Each scene shows the same named points in several views. A view is turned or mirrored, and shifted as a whole, has a little noise and may leave points out.
In the rows, 128 means zero.

Scene 1
View 1
datog: [ 88 129 128 105 110  99 147 158 106 155 129 149 109 122 153  63 129]
Zev: [ 98 152  96 132 161 125 186 168 143 126 124 152 129 140 105 126 127]
bod: [110 131 113 128 162 119 178 136 136 128 130 155 154 142 117 120 153]
kob: [ 58 122 103 152 126 131 174 118 163 109 110 134 142 142 147 151 115]
Pive: [121 148 109  97 142 105 167 186 101 157 137 171 113 129 122  73 135]
samev: [141 101 101 119 149 120 170 114 123 141 133 217 179 148 131 142 177]
Feso: [138 132 147 100 175 100 165 148 102 138 142 132 169 141  99  56 182]
fone: [ 66 124 135 118 113 102 149 145 117 138 127 114 123 129 157  60 126]
zan: [117 102 128 101 119  99 145 130  97 158 137 178 147 131 157  77 161]
delil: [ 55 132 123 146 142 128 174 125 157 108 121 104 143 140 135 116 124]
rak: [122 154 121  97 158  99 165 188 103 153 141 145 123 129 108  60 148]
sokog: [ 93  93 144 102  94  92 134 117  94 158 127 156 137 126 183  54 153]
Ret: [ 97 117 101 122 116 116 164 137 124 145 121 187 133 137 155 122 128]
View 2
samev: [ 82 109  91 110 158 150 135 141 117 148 157  71 197  99 147 108 149]
kob: [ 67 130 166 142 149 188 128 115  68 158 104 141 176 146 154 139 124]
delil: [ 91 110 188 145 143 172 137 104  60 157 125 143 151 161 156 136 124]
Ret: [ 73 109 116 118 131 175 136 131 134 159 120 135 174 133 135 117 123]
Zev: [ 88  72 132 120 145 153 110 120  79 141 137 156 176 156 132 141 150]
zan: [102  90 128 112 113 158 162 126 162 166 156 105 142 127 134  88 117]
Feso: [133  41 149 119 129 117 155 113 104 141 205  95 136 139 141 104 153]
fone: [100  86 180 128 104 172 161 105 130 168 136 151 116 160 135 111  99]
bod: [ 96  88 135 122 147 148 131 121  87 145 157 112 170 138 145 124 150]
Pive: [107  47 112  99 111 138 131 122 141 146 160 156 148 156 109 116 137]
rak: [125  18 114  92 112 116 131 121 133 135 185 154 140 158 107 111 149]
View 3
fone: [116 166 136 122 112 118 182 111 137 156 108 131 104 104 137 172 152]
delil: [116 151 145  98 105 139 184 132 140 131 156 159 153 107 125 137 123]
zan: [116 117  86 153 156 117 180  88 147 127  85 140 112 130 149 206 137]
Zev: [118  99 118  79 127 175 150 101 182 112 134 149 145 100 128 142 122]
kob: [113 142 134  89 106 130 180 132 163 102 160 154 184 133 122 147 133]
sokog: [114 154 105 164 140  90 195  96 130 147  82 134 103 134 149 207 152]
datog: [118 146 110 125 122 122 167  91 158 148  87 121  98 114 135 186 158]
Feso: [115  82 105 153 164 163 160  93 123 156 100 155  96  74 157 149  96]
Ret: [114 118 102 110 134 125 169  98 177 100 114 142 152 144 132 183 149]
rak: [118 103 106 114 140 171 145  80 163 155  85 127  88  77 146 162 130]
Pive: [120 107  95 109 139 164 140  75 175 137  78 119  93  97 141 180 147]
bod: [114  93 111 116 144 156 164 109 155 115 129 159 144 109 136 150 109]
View 4
Feso: [108 107 137 127  80 166 150 135 170 112 198 132 157 176 140 155 137]
delil: [140 145 134 122 107 114 167  99  68 135 164 130 109 155 123 100 115]
Ret: [175 125 152  92  83 113 113  82  91 138 165 130 157 211 146 142 116]
datog: [157 142 174 115  79 128 159  98  95 108 182 156 192 214 115 151 109]
sokog: [169 104 195 111  58 146 163 108 116 127 152 166 190 215 105 143  76]
rak: [123 146 145 124  95 140 141 115 131  91 215 141 183 201 138 170 148]
fone: [147 146 167 125  88 128 183 105  80 106 170 156 171 190 102 130  98]
zan: [164 105 171 105  64 145 135 102 131 130 167 149 182 215 132 154 100]
Zev: [137 150 114 110 113 112 119  89  84 122 201 117 132 181 156 137 156]
samev: [172  83 129  81  68 134  83  94 144 164 166 110 132 196 175 145 131]
bod: [141 119 126 105  88 127 122 103 116 134 181 121 129 180 152 131 136]

In a view up to two points have been moved. Name them for each view, in the order of its rows, or write -.
view 1: -
view 2: rak
view 3: -
view 4: -
